Each row is a point on a tangle of strands that fork, close into loops and nearly touch. The rows are in no order.
In the rows, zero is written as 128.
Two points are linked if the straight distance between their rows is under 117. Some points are linked to none.
Q_67: [ 85 165  92 126 155 112 103 172 117 159 124 137 155 150 125  99 135  80
 155 133  93 109]
Q_340: [116 113 120 141 138 118 135 101 134 123 180 176 146  92 101 137  78  99
 186 106 149 145]
Q_383: [124 107 170 113 117  79 167 141 164 167 101 191 130 133 119 106 136 151
 146 181  78 167]
Q_730: [ 72 108 139 122 171 168 113  94 103 104 196 121 131 168 143 114 143 140
 153 108 130  94]
Q_291: [ 89 162 105 171 123 173 135 136 102 143 118  82 116 113 106 109  86 107
 131 128  97 106]
Q_91: [145  96 122 131  81 128 126 162  66 175 134 164 131 106 164 131 137 117
  80 138 150  60]
Q_679: [144 116  64 105 142 100 125 151 101 154 119 105 144  67 102 163 119 153
  86  91 148  64]
Q_72: [118 159 150 137 121 134 113 101 168 120 102  76  84 125 110 102 109 150
 142 113  88 179]
Q_773: [135 140 111 101 139  90 120  86 208  90 135  85 134 150 141 129 119 174
 127 152 130 194]
Q_526: [150  93 137 141  88 167 113 156 129 159 101 158 105 114 111 186 141  74
 103 120 172  47]
Q_34: [104 120  94 144 116 119  91 124 123  79 150 102 130 135 166 156  99 149
 159  88 108 154]
Q_62: [ 82 126  92 164 173 155  60 178 166  95 143 143 170 196 156 106 143 127
 167 111 116 115]
Q_219: [172 144 125 112 138 131 183 127  89 143 101 115 140 127 157 124 111 152
 120 123  65 182]
Q_646: [128  67 121 123 160 125 127 117 128 137 137 116 122 162 148  69  97  78
 166 133 126 210]
Q_364: [166 142 126 143 143 136 134 146 109 135 119 177  89 106 127 164 141 119
  85  86 126  95]
Q_348: [114 120 103  77 118 118 112 180 158 140  98 107 134  82 113 179 121  69
  98 105 154  67]
Q_931: [114 162 115  91 121 145 139 104  90 158 121 144 145 148 172 139 123 122
 166 161 128 136]
Q_874: [132 138  97 130 121 198 114 185 111 154 150 152 150 133  96 181 155 106
  62 103 102  57]
Q_714: [117 142  92 126 123 162  69 131 173  81 136 143 141 184 167  89 123 202
 126 153 143 147]
Q_353: [137 107 140 104  86 135 127 164  95 163 112 161 106 105 185 145 134  69
  96 118 128 101]
Q_755: [133 120 152 105  94  96 174 172 171 195  75 176 131  78 122 158 134 109
 121 145 139 145]
Q_688: [108 131 125 109  90 170 133 167 108 108 158 154 187  92  77 140 101 103
  75 133 138  76]
Q_305: [ 94 189  78 157 149 141 102 144 134 113 137 115 126 137 175 153 147  97
 109 106 155 169]
Q_436: [115 102 177  92 170  84 181 144 178 147  98 156 110 128 126 130 144 161
 128 169  54 184]
Q_692: [126 138 133 126 128 134 146 112 108  94 116  94 119 152 174 135 117  54
  99 144  89 107]
Q_734: [115 124 133 197 192 155 127 134 124 113 166 146 142 132 140 166 161 100
 168  91 166  83]
Q_684: [162 169 128 134 134 127 122  88 140 110  98  82  83 123  75 137 129 153
 130 106  99 141]
Q_265: [140 114  86 198 200 161 102 113 149 139 182  99 151 169 158 119 139 182
 151 130 165 109]
Q_962: [ 98 105  91 161 119  95  75 122 130 146 145 149 125 180 131  97 139 159
 174 127 148 148]
Q_401: [ 83 134  82 176 192 132 148 115 152  98 173 134 161 183 136 144 147 113
 116 148 110  86]
Q_827: [156 126 142 119 141 105 168 147 158 197 120 179 123  84 115 136 123 128
 122 120 127 192]
Q_472: [144 139 134 162 170 115 118 105 114 168 208 107 120 134 131 139 164 139
 105 105 117  76]
Q_948: [167 105 139 171 151 135  87 109 157 126 137 117 124 154 176  86 132 112
 167 137 186 159]
Q_584: [122  86 134 131 121 104  89 114 208 142 116 133  83 155 114  76 126 171
 157 125 142 197]
Q_494: [166 151 149 153 159 163  80 116 162  68 103 111 112 164 160 108 109 160
 159 118 103 122]
Q_990: [154 155 179  95 117  93 167 144 145 150 124  82 136 112 151 154 161 113
  86 133 118 192]
Q_187: [109 129 143  77  50 161 124 138 123 184 114 131 103 113  97 153 140  93
 102 143 159 139]
Q_553: [126 129 114 148  81 155 158 129 109 117 152 153 141 100 120 121  91 119
  49 138 104  80]
Q_75: [121 150 155 179 181 156 119  93 114  84 139 156  73 144 156 114 155 153
 101 107 138  82]
Q_93: [ 97  97 115 115 142 155 102  89 120 116 170 106 139 170 165  88  92 132
 167 141 105 130]
Q_256: [111 150 116 120 144  62 119 105 220 128 135  98 124 137 159 134 119 127
 124 144 118 150]
Q_566: [109 115 141 109 180 162 148 109  54 110 206 125 146 116 140 151 139 124
 136  96 129  81]
Q_178: [138 144  95  82 118 119 171 128 123 132  92 147 111  97  98 144 119 120
  77 125 111 146]
Q_18: [116 145 111 115  93  99 137 129  80 174 114 125  97 106 157 110 141 149
  77 135 145 144]
Q_244: [107 186 138 100 143 146 136 136 134  92 113 168 129 101 152 114  96 101
  97 150 136  92]
Q_324: [111 116 104  86 113 134 126 124  79 151  88 134  92 113  57 110 125 113
 123 127 145  75]
Q_153: [131 154 146 161 136 170 112 135 129  99 164 132 170 177 141 155 131  78
 169 135  93 119]
Q_441: [116 139 114 138 176 141  70 156 166 127 117 118 131 140 110  61 115 147
 159 108 106 154]
Q_129: [ 69 114  94 191 188 124 141 143 145 147 181 148 149 140 135 143 174 177
 151  83  99  67]
Q_454: [139 119 100 143 131 135 141 137 113 128 141 109 148  57  70 150 121 141
  87 108 193  56]
Q_897: [ 96 146 111 141 124 146 120 116  77 145 187 165 125 102 173 115 121 179
 113 108 130 103]
Q_234: [135 100 131  69  98 157 128 162  95 165  77 137 115 118  55 114 112  89
 115 127 105 102]
Q_836: [189 141 170  77 109  76 153 123 118 132 129 139 138 114 138 156 161 129
  94 130 103 144]
Q_239: [126 130 138 141  89 109 128 124 141 124 110 117 152 152 118 153 105 118
 195 133  68 137]
Q_648: [142 163 115  72 120 115 154 146  88 165 117 152 183  94 174 135 115 129
 150 152 135 127]
Q_523: [104 123 113 144 154 101 124 129 130 130 165 162 149  99 183 126  96 101
 167 118 144 119]
Q_887: [122 107 125  92 111  96 151 133  84 122 107  99 120 124  83 131 131  63
 131 120 139 171]
Q_982: [155  92 123  92  98 155 109 155 126 164  96  98 147  92 113 187 125  74
 107 118 179  70]
Q_955: [154 128 137 123 138  90  77 136 123 123 104 138 120 129 103 141 145 136
 216  79 132 155]
Q_971: [117 140 111 100 153 123 112 122 116 159 149  92 108 108 147 159 107  92
 166  86 103 112]
Q_746: [171 123 152 179 137 110 126  79 101 143 184 100 115 144 103 145 143 103
 143 123 145 105]
Q_788: [172 110  82 101 130 130 169 152 118 167  93 121 139  64 122 146  72 133
  90  92 133  84]
Q_368: [108 106 169  97 136 108 123 117 167 138 128  81 146 160 135  56 134 159
 166 185 126 204]
Q_359: [141 134 151 141  78 110 136 156 139 140  67 136 137 121 121 181 137 101
 185 135 105 147]
Q_220: [102  91  98 117 108 146 143 126  38 140 153 126 108 116 143 135 142 122
  74 132 145  53]
Q_565: [143  81 144 107 139  90 157 116 106 137 105 113 114 141 115  89 142 174
 158 124 102 222]
Q_659: [115 112 137 143 130 119  83 114 119  58  99 118 135 144 140  76 115 175
 199 146 154 114]
Q_40: [101 159 152 143  83 132 108 189 142 135  81 143  98 100 119 116 127  65
 108 110 106 134]
Q_218: [148 118 147  96 135  82 113 124 144 132 136  93 110 100 156 160 112 113
 176  76  80 158]
Q_909: [124 140 106 191 130 132 134 178  97 122 109 141 143  73 138 132 117 150
 112  96 118  47]
Q_8: [134 102 115 165 168 140  67 135 188  94 156 148 129 208 127  97 150 131
 159 142 109  96]
Q_28: [129 172  81 173 171 113 129 125  95 137 130 140 147 137 125 105 152 119
 104 148 180 125]
Q_271: [145 153 191 168 110 130 103 128 133 138 105 145 105 126 156  97 134 142
 158 149 138  85]
Q_206: [137 142 103 184 108  97 102 148 126 153 157 186 152 137 118 131 134 163
 137 101  91 114]
Q_894: [128 131 119 139 134 155 159 147 119 118 166 160 136 105 133 127 126 141
  30 129 120  39]
Q_717: [147 130 186  87 120 135 158  91 104 150 148 144 126 123  69 112 108 112
 148 147 126 134]
Q_125: [127 148 139 146 147 144 134 106 102 161 166 108 125 159 145 157 165 135
 122 144  93  44]
Q_247: [157 123 165 120 120  68 134  86 124  77 141 116 126  97 102 106 117 172
 143 107 129 155]
Q_418: [187 111 136 152 140 147 121 105 139 151 111  98 147 134 170  98 104 172
 188 132 109 176]
Q_318: [ 97  86  92 161 159 131 105 112 144  51 163 108 136 144 160 159 120 173
 171  83 129 100]
Q_791: [ 84 124 120 165 131 150 131  99 124 169 151  89 100 127 116 110  97 118
 165 137 101  73]
Q_792: [159 134 155 164  74 160 160  96 103 130  91 154 118 123  97 149 116 118
 136 172 144 113]
Q_216: [117 151 125 194 167 170  75 115 169  93 176 107 100 169 151 144 169 121
 130  95 165 142]
Q_449: [160 140 127 147 109 127 180 112 134 129 119 103 172 134 125 106  90 160
 130 162  66 193]
Q_737: [133 133 128  94 110 129 151  57 136 147 129 121  72 109 101 178 104  99
 111 139 141 101]
Q_855: [107 149 155 106  78 150 153 143 144 185 125 135 106 115 107 135 127  78
  99 150 135 193]
Q_160: [120 153 138  90 112 155  86 127 185 111 105 131 140 190 176 126 147 143
 150 154 112 214]
Q_92: [107 146 135 141 151  83  77 119 215 120 147 124 124 121 139 138 110 136
 171 109 116 102]
Q_575: [ 93 120 140 152 156  84 114 105 182 106 184 131 114 131 105 138 125 116
 146 111 117  72]
Q_685: [ 55 135 130 140 124 163 123 140  88 126 178 131 127 115  79 108 148 133
  97 121 130  63]
Q_968: [ 89 120  79 159 140 130 144 139  94 155 186 111 148  88  87 151 135  97
 102 116 192  81]
Q_13: [ 68 125 102 155 222 143 159 129 149 120 200 115 156 156 162 129 148  95
 112 107 124  99]
Q_473: [157 117 137  78  73 150 150 124  75 115 125 124 110 121 131 161 104 134
  87 115  72  93]
Q_599: [103 174 126 132 124 140 102 111 153 125 163 138 153 187 157 156 144  97
 132 167  94 116]
Q_105: [ 90 100 101 137 124 102 135 119  84  88 145 136 103 145  87 154 133 114
 133 114  98  71]
Q_166: [136 140 143  46 102 107 177 122  84 131 121  90 169  95 138 133 117 126
 128 159 155 142]
Q_925: [145 180 128  98 137  88 117 106 131 142 131 142 152 127 105 141 159 141
 157 149 170 140]
Q_517: [ 65 152 120 107 111 130 109 105 129 116 172 151 137 111  98 111  84 165
 148 117 103 131]
Q_482: [ 94  99 183  81  99 131 175 145 108 158  82 102 104 103 109 155 157 152
 173 148 103 201]
Q_853: [151 160 113 135 154  94 156 142 118 126  99  98 157  88 141 133 133 127
 131 119 161 190]
Q_718: [122  67 160 114 129  93 194 132 101 157  91  83 105 109 114 136 146 165
 154 143  95 211]
Q_197: [134 125 124 149 122 130 147 163  77 110 114 152 166  91  99 139 109 152
 142 125 126  38]
Q_852: [166 118 120  92 124 107 179  80 133 158  95 151 106 119  72 177 135 106
 116 163 178 118]
Q_860: [ 90 130  95 133  75 134 121 110  92 120 121 124  96 160  85 147 127  97
 140 141  91 108]
Q_49: [126 137 162  98  86 178 127 128  62 111 113 141 115 118 138 142 112 106
 143 113  92  83]
Q_947: [142 137 111 110 164 102 150 101 150 143 154 176 121 109  91 137 109  98
 142 113 146 197]
Q_970: [122 169 101 127 128 138 107 114 123 141 123 173 135 195 177 133 152 136
 147 157 100 136]
Q_615: [116 130 142 163 129 155  85 111 128 119 194 151 118 137 157  91 119 206
 134  94 119 112]
Q_512: [147 147 124 182 140 133 134 114 141 107 130 142 118 164 101 101 119 100
 110 142  90 137]
Q_172: [140 165 108 136 109 110 111 126 122 202 119 150 110 113 138 195 150 128
 161 117 137 103]
Q_137: [168 105 111 156 109 114 107  69 160  82 137 129 100 169 131 160 138 173
 155 111 129 175]
Q_393: [105 123 193 130  78 120 138 136 134 102 106 128  96 140  88  91 147 131
 128 138  97 221]
Q_9: [163  92 125 109 150 122 101 130 201  42 133 131 145 153 137  94 103 132
 152 129 146 172]
Q_995: [100 152 121  70 109 141 121 131  86 147 176 181 145 121  87 138 116 134
 126 111 122 118]
Q_560: [162 124 160 148 112 112 108 119 149  47 165 103 140 167 153 108 131 137
  97 127 105 189]
Q_471: [147 124 127 126 159 102 130 107 165 134  82 168 104 190 149  82 132 147
 130 154  91 177]
Q_742: [149 100 142 119 129 109 109 111  80  87 137 146 119 109 113  86 104 173
 158  85 130 169]
Q_37: [139 140 111 115  95 108 141 181 145 197  73 148 138  98 126 126 147 107
 101 163 149 114]
Q_777: [180  77 116  91 103 162  97 150 199 105 136 129  92 184 153  73 142 169
 129 156 160 177]
Q_165: [150 109 183 144  48 137 174 137 117 140 108 130 129 113  75 122 112  77
 119 166 117 129]
Q_445: [ 73 119 109 131  84 139 116 145  91 133 122 153 110 104  58 116 125 133
  97 127 159  50]
Q_582: [ 84 149  89 114 145  82 127 110 139  86 125 155 141 145 131  79 111 148
 113 150 135 143]
Q_81: [143 149 169 104  83  87 144 154 149 153 107  96 154  79  73 131 136 148
 139 143 107 121]
Q_205: [124 157  83 175 174 143 154 113 131 119 161 161 140 156  91 121 117 114
  98 146  98  88]
Q_781: [138 150 120  89 152 109 105 116 166 126 144 162 146 151 110 129 127 124
 164 128 131 190]
Q_761: [ 79 137 143 106 124 162 104 121  78 113 114 140  96 134 168 117 123 147
 151 121  89  63]
Q_720: [117 138 123 161 197 126 102  97 125 116 135 158 117 134 145 156 150 135
 182 108 179  87]
Q_500: [164 153 143 104 139 159 151 106  91 126 165 119 186 107 120 154 106  89
 149 134 148 105]
Q_19: [185  74 157 113  69 123 178 149 131 166  84 158 108  79 143 143 110 130
  58 134 132 127]
Q_541: [106 102 145 173 121 144  75  98 173 114 196 135 125 131 144  68  97 163
 139 127 161 138]
Q_530: [109 159 121 166  75 118 111 167 140 142 100 176 117 141 113 131 135  92
  91 137  97 106]
Q_967: [126 145  81 144 160 133 151  78 114 120 168  75 124 142 171 144 117 127
 114 133 128 112]
Q_629: [129 168 164  87 136  94 138 118 152 168 118  68 143 118  97 106 124 125
 140 166  98 103]
Q_820: [ 59 133  81 156 179 111 148 140 117 126 149 117 135  92 125 153 152  96
 122 110 170  65]
Q_921: [125 118 138 154 103  86 108 111 122 147  93 103  72 153 169 155 149  77
 165 124 121 132]
Q_607: [154 144 168 135 125 101 149 133 139 120  97  76 108 151 152 119 169 115
  99 151 100 190]
Q_604: [138  84 111 156 160 182  66 117 145 110 189 121 119 210 110  88 143 144
 153 118 131 116]
Q_230: [ 55 118 135 150 154 156 110 132  98 128 194 128 109 162  88 125 180 130
 142  95 134  87]
Q_456: [113 142 117  96 118  74 153 105 179 171 115 137 123 129 164 157 125 126
 121 151  98 167]
Q_910: [ 96 146 105 116  59 166 126 119 104 176 119 110 110 144  87 171 132  96
 119 156 127 106]
Q_476: [110 156 118  89 139 117 112 153 129 158 140  87 125  91 127 177 130  60
 115  91 127  98]
Q_598: [130 167 140 158 129 142  99 149 153 135 108  86 129 106 102  86 110 139
 158  94 113 184]
Q_795: [154 163 155 136  90 147 150 131 135  89 121 102 134  69  70 137 102 112
  76 131 157 122]
Q_678: [167 135 106 170 111 101 140 134  85 115 105 169 114 123 160 154 137 129
 103 111 137 118]
Q_843: [179  90 180 100  94 110 207 130 123 151  65 136 113 100 148 146 143 129
  97 186 140 124]
Q_499: [142 174 114 130  81 126 122 166 126 186  74 130 148  97 124 177 146 131
 145 138 138 113]
Q_190: [175  90  92 172 156 141 102  78 179  75 122 132  80 176 133 122 105 168
 151 123 158 128]
Q_680: [111 113 119  92 166 178 158 155  72 118 201 127 170 112 117 170 164 120
  85  87 131  56]
Q_808: [128 142 166 103 134 118 175 100 103 152  64 146  91  88 128 106 123 146
 146 156 163 154]
Q_339: [190  50 148 120 108 167 121 175 216 102 107 120 139 177 132  82 141 177
 157 176 134 205]
Q_544: [161 139 164 115 111 126 128 147 138 147 121 168 111  98  76 102 135 120
  54 143 153  74]
Q_873: [ 80 151  89 135 109 105 109 149 112 106 184 129 152 133 148 130 133 120
  88 116  92 123]
Q_424: [140 125 167  99 122 120 149 160  98 147 110 151 118 106 177  97 122  75
 112 124 112 169]
Q_975: [152  85 138  85  90 157 107 179 149 155  50 126 138  69  85 111 109 155
  48 110 154 104]
Q_842: [177 140 116 154 179 173  91 149 132  75 107 127 152 155 143 121 122 115
 181  97 159 188]
Q_158: [164  78 101 107 132 129  63 130 185  61 172 116 138 166 138 120 125 159
 159 110 170 143]
Q_59: [126 130 141 160 117  98 118  92 146 143 175 131 121 133 109  69 115 142
 123 148 154 171]
Q_304: [131 132 157  57 166 102 168 136 108 155  70 160  98 119 104 104 158 141
 123 142 134 178]
Q_977: [130 122 134  74 107 131 139 176  98 177  77 126 139 112 108 125 112  97
 165 113  68 133]
Q_14: [169  66 122 137 106 125 115 106 133  98 141 145 113 178 157 117 125 172
 153 123 142 200]
Q_47: [152 154 133 150 171 125 131 123 134 109  99 130 117 154 141 118 131  68
 129 127 124 137]
Q_264: [142 119 148 101  92  75 159 129 131 139 117 208 145 143 128 127 123 130
 144 152  82 122]
Q_162: [111 111 118 145 101  71  89 107 114 149 169 181 107 155 118 126 155 142
 150 113 119 115]
Q_423: [172 144 134 168 186 175  94 135 124 103 153 164 145 139 124 116 113 135
 178  85 148 150]
Q_459: [160  74 162  66  80 142 159 169 138 170  75 150 118  93 108 109 117 151
  38 135 110 137]
Q_315: [139 148 149 105  99 124 164 125 110  98  82  99 126 154 112 126 122  87
 105 174  81  98]
Q_388: [101 133 128 112 126 100 146 122 160 101  98 145 156 131 114 133 112 140
 174 150 134 206]
Q_134: [145 119 139 142  98 157 156 107  77 134 124 143 141 129  72 137 133 102
 112 167 193  70]
Q_641: [176 113 158  68  90 153 175 144 100 142 114  92 171  89 109 151 113  93
  93 152 140 150]
Q_741: [157 109 116  84  79 129 128 162 126 121 134 150 176 101  65 155 119 133
  53 119 144 107]
Q_628: [177 138 155 105 153  91 169 151 132 111  84 136 156 121 170 143 122 166
 145 120  69 198]
Q_289: [153  88 126 121 119 122 103 126 232 139  71  89 102 150 136 109 119 199
 193 149 128 181]
Q_892: [167 152 119 131 156 111 105 146 106  94  96 113 138 109 149 141 134 129
 181  88 142 184]
Q_195: [124 149 185 174 146 158 105  77 151 114 142 151  93 139 174 114 133 127
 143 146 141  84]
Q_602: [121 143 153 112  83 131 132 179 118 132  39  88  90  84  97 127 133 101
 109 130 119 143]
Q_345: [183  81 116 135 161  85 150 136 179  67  97 113 162 148 162 112 104 142
 160 120 123 195]
Q_298: [161 119 115 133 103 106 149 134  97 194 150  97 128 100  89 121 134 104
 113 134 130 112]
Q_957: [150 151 138 114 118 106 135 148 105 116 113 142 166  87  81 114 110 144
 138 128 106 101]
Q_342: [ 52 142  97 137 150 135  85 127 136  82 158 152 144 156 173  78 134 168
 115 136 146 121]
Q_739: [104 186 118 134 162 168  70 123 149  96 135  93 129 161 171 125 154 125
 117 123 154 155]
Q_846: [111 139 113 119 112 161 138 119 105 166 168  90 152 141  94 186 157 142
 108 143 109  28]
Q_992: [124 165 112 157 128 116 141 132  77 125 144 107 160 121  99  84 149 111
  86 149 165 154]
Q_893: [125 110 137  97 155  88 133 113 117 166 129  79 131 153 119  78 149 146
 138 160 128 222]
Q_217: [163 132 154  84  95 140  99 156 115 167  81 162 127  92  91 115 146 150
  69 130 186  91]
Q_834: [ 77 132  94 157 105  98  91 146 167  72 153 133 138 145 164 120 114 117
 114  98 102 167]
Q_574: [129 169  97  93 105 145 139 121 116 115 135  64 123 119 108 175 128 103
  52 141 130 104]
Q_779: [137 146 136 152 112 111 151 150 114 129 109 106 127  79  96 110 142 109
  89 132 176 209]
Q_936: [118 146 137 205 167 122 111 158 119 144 138 117 110 102 183 107 137  97
 107  95 144 100]
Q_707: [100 121 137  80 135 109 116 147  92 143  80 149  96  83 116 113 127  96
 152 113 159  98]
Q_943: [114 114 164  81 122  79 141 129 169 139  96 113 106  99 164 148 107 104
 149 108  90 178]
Q_83: [108 115  80 182 119 123 108 118 129 127 115  89  96 183 177 128 129  83
 153 129 116 144]
Q_700: [136 169 132 137 149 117 109  95 125 151 117 161  87 125 123 161 161 135
 150 130 179  99]
Q_521: [128  68 158  66  81 117 171 184 179 177  82 109 169  85 118 174 136 125
  61 158 155 164]
Q_357: [123  96 164 128  96 115 152 109 145  85 120 111 165 152 135 120  98 104
 179 163 108 184]
Q_140: [ 68 138  89 153 187 121  82 170 142 131 122 142 126 145 130  94 133 104
 157 102 119 112]
Q_877: [154 142 136 154 170 142 123  80 129  39 172  98 153 139 150 117 118 169
 116 121 130 111]
Q_963: [126  68  87 122 188 177 108  97 148  75 202  88 159 173 177 121 110 152
 156 128 185 125]
Q_619: [177 102 182 154 110 116 126 134 164  78 106 112 133 180 147 107 161 125
 119 140 116 222]
Q_403: [157 104  91 129 132 145 117 116 110  81 142 171 163 202 168 104 119 136
 140 137 126 189]
Q_375: [122 140 126 150 148 142 148 118 121 152 176 184 120  99 173 135 118 168
  91 112 109  51]
Q_269: [104 140 170 118 128 103 129 104 130 144  77 135  97 109 134  93 119 126
 181 144 158 117]
Q_85: [127 155 150 111 114 121  90 124  89  91 151 147 110 139 134 159 158 107
 134  84 146 144]
Q_20: [157  84 127 121 127 122 111 107 191 126 105  98 135 162 157  98  96 189
 191 154 108 139]
Q_477: [122 155 121 192 125 149 124 115  82  89 165 131 171 123 115 125 120 156
 157 127 154 128]
Q_729: [142 175 141 132 125 121 134 127 135 152 130  78 184 132 125  85 126 135
 129 174  99 158]
Q_84: [ 85 110  58 202 191 141 125 134 130 148 160 128 153 150 176 144 148 173
 163  89 137  93]
Q_196: [118 123 166 116 120 113 129 118 125 139 142 160  97 103 209  90 111 115
 128 115 126 179]
Q_798: [128 144 151 161 130 115 133 115 132  91 148 136 110  81  85 134 103  99
 110 115 163 110]
Q_157: [126  92  96 109 157 133 115 105 102 143 157 114 167 170 123  87 102 110
 198 129 124 174]
Q_959: [112 136 133 170 134  89 135 101 158 141 162 153 135  85  96  74  96 107
 113 148 159 128]
Q_588: [103 128 154 107 146  78 172 148 162 115  63 121 149 127  80 131 165 130
 171 176 136 180]
Q_11: [111  92  99 147 120 131 120 108 143 127  95  89 103 196 151  86 111 103
 156 141 102 209]
Q_428: [159 161 129 140 165 177 131 146  95 132 116 125  88  96 118 149 106 122
 125  67 104  85]
Q_191: [133 107 129 115 116  80 147  97 126 147 151 122 119  95 134 188 122  91
 134 131 152  69]
Q_132: [109 117 145 199 165 159 115  84 160 141 151 105 101 128 172 118 112 131
 173 129 135  83]
Q_563: [126  86 124 134 126 129 145 125 103 139 128 158 110 100 117 195 150  89
 134 111 175  35]
Q_326: [132 163 109 127 134 130 140 103 128 104 138  73  90 124  96 152 131 136
  71 116  88  86]
Q_297: [148 116 113 189 191 140 114  79 143  56 157 135  95 151 152 107 124 177
 111 104 160 114]
Q_736: [195 132 136 165 176 160 109 103 137 141 153 123 159 142 125 104  94 157
 192 117 124 140]
Q_201: [161 142 127 137 127 118 122 116 139 187 128 162 144 141 160 109 118 185
 172 122 100 185]
Q_133: [103  79 117 123 138 110  76 116 149  50 170 129 142 144 141 105 108 178
 192 108 151 101]
Q_251: [138 137 107  96  98 102 161  95  96 126 104 132 140 134  94 160 144  96
 104 191 184 104]
Q_181: [136 143 103  80 115 110 140 136 112 189 175 180 154 106 109 116 115 144
  95 123 107 126]
Q_549: [ 98 153  89 108 129 126 128 123  59 154 118 133  91 135 150 116 161 146
  80 136 150  78]
Q_381: [121 134 141 105  96 112 171 148  99 106  61 145 154 114  86 101 111 127
 142 172  85 108]
Q_352: [153  93 145 187 141  95 122  77 119  82 171 122 111 155 123 130 140  96
 131 120 152 137]
Q_250: [161 125 116  55 168 159 136 129  89 131 164 122 150 104 111 160 130 116
  62 105 142  56]
Q_447: [106 153 117 216 129 137 106 157 113 143 145 120 111 101 150 126 153 159
 124  84 145  86]
Q_841: [ 54 134 130 154 132 167 115 142  83  96  98 150  82 142 142 133 151 132
 134 111 118  47]
Q_617: [159  76 160 134 146 140 126 138 205 149 119  79 139 166 141  68 135 157
 147 173 134 220]
Q_492: [109  72  92 192 181 166 107  91 115 111 173 102  94 201 134 106 161 175
 149 123 161 102]
Q_74: [113 151 138 134 208 187 102 124 109 128 132 124  82 113 146 128 120 152
 157  59 100  90]
Q_923: [162 115 184 106 178 108 161 134 176 126  72 105 128 147 155 130 149 170
 165 150  73 196]
Q_336: [100 132 112 179 145 146  66 137 155  95 205 132 136 163 119 152 178 149
 144  76 164 151]
Q_618: [ 44 159  62 159 175 146 121 129 121 122 156 110 119 119 152 149 146 133
 122 105 171 129]
Q_55: [131 186 105 135 105 153 126 146 108 120 105 103 108 109 141 163 151 100
  82 120 158 144]
Q_254: [150  93 158  32  83 150 153 166 150 159  92  90 201  92 103 157 130 130
  72 170 169 146]
Q_693: [132 129 195 127  81 132 157 152 130 167  63 126 104 116 133 161 163 117
 166 142 112 190]
Q_983: [162 134 130 127  95 125 154 190  99 152  81  95 117  71  98 118 144 117
  62 103 132 170]
Q_538: [153  95 115  50  81 150 102 152 105 142 118 122 158 143 103 152 132 120
  37 132 136  79]
Q_978: [106 138 120  97 106 140 127 137  94 100 153  85 149 134  97 179 163 109
  81 138 140  39]
Q_555: [115 113  98 128 130 179 122 155 148 164 155 148 143 116 118 167 142 127
  33 111 157  41]
Q_232: [144 130 151 111  90 101 162 122 135  86  90  93 110  83 100 122 121 103
  52 160 157 112]
Q_121: [158 121 164 120 123 100 196  79 128 155  74 128  95 124 135 130 138 156
 127 177 118 134]
Q_367: [139 116  92  91 116 151  91 138 205 111 122 148 139 179 169 101 131 180
 146 152 153 213]
Q_671: [167 165 122 131 161 114 131 112 132  58 144  95 168 155 152 114 124 142
 108 130 107 150]
Q_660: [ 89 151 174 112  76 111 136 156 147 117 136 141 131 127 102 115 144  95
  95 143 105 202]
Q_701: [122 137 129 170 159 154 138 154 121 122 160 121 170 122 136 175 128  55
 144 114 115  68]
Q_919: [103 135  84 155 119 110 144 109  91  70 133 174 114 143 125 166 132 142
 121 107 131 108]
Q_184: [160 102 155 141 105 118 128  94  78 153 135 109  92 124 115  89 127 155
 148 105 106 188]
Q_82: [ 83 156 115 132 166 183 112 112 116 132 112 159 105 127 183 145  99 134
 178 105 109  98]
Q_88: [ 83 153 110 147 126 181 138 160 122 148 111  92 130  90 112 147 109  94
 104 135 138  53]
Q_355: [ 75 104 184  68  85 126 198 151 139 139  62 111 107  89 118 161 127 136
 103 167  94 172]
Q_32: [122  97 134  79  91 140 210 155 139 151  45  94 112  79 115 136 106 111
  77 165  99 165]
Q_694: [109 125 135 114 143 130 121 113 145  95 171 154 123 105 189  94  73  99
 133 106 134 175]
Q_547: [146  60 106  62  82 153 105 136 140 130  65 136 171 148 125 171 104 133
  48 142 157  85]
Q_926: [137 155 100 133 136 111 120 139 111 192 155 179 154 129 139  95 108 167
 133 118  81 156]

A fork is a point with three links, a tip a point with one. Leave the first point through the second and follow the links. Name the first fork or tip that comes.
Q_383, Q_436 => Q_957
Q_910, Q_860 => Q_761
Q_18, Q_549 => Q_947
Q_340, Q_523 => Q_18
Q_761, Q_82 => Q_393
Q_81, Q_629 => Q_264
Q_456, Q_943 => Q_165

A piece is two or more points that can be reached from each other along the links. Count, over all rows, the pieces, the separate loops (a circle has one, a figure eight two, a Y none), the forks (points with three links) and the tips (points with one).
pieces => 9
loops => 2
forks => 27
tips => 41
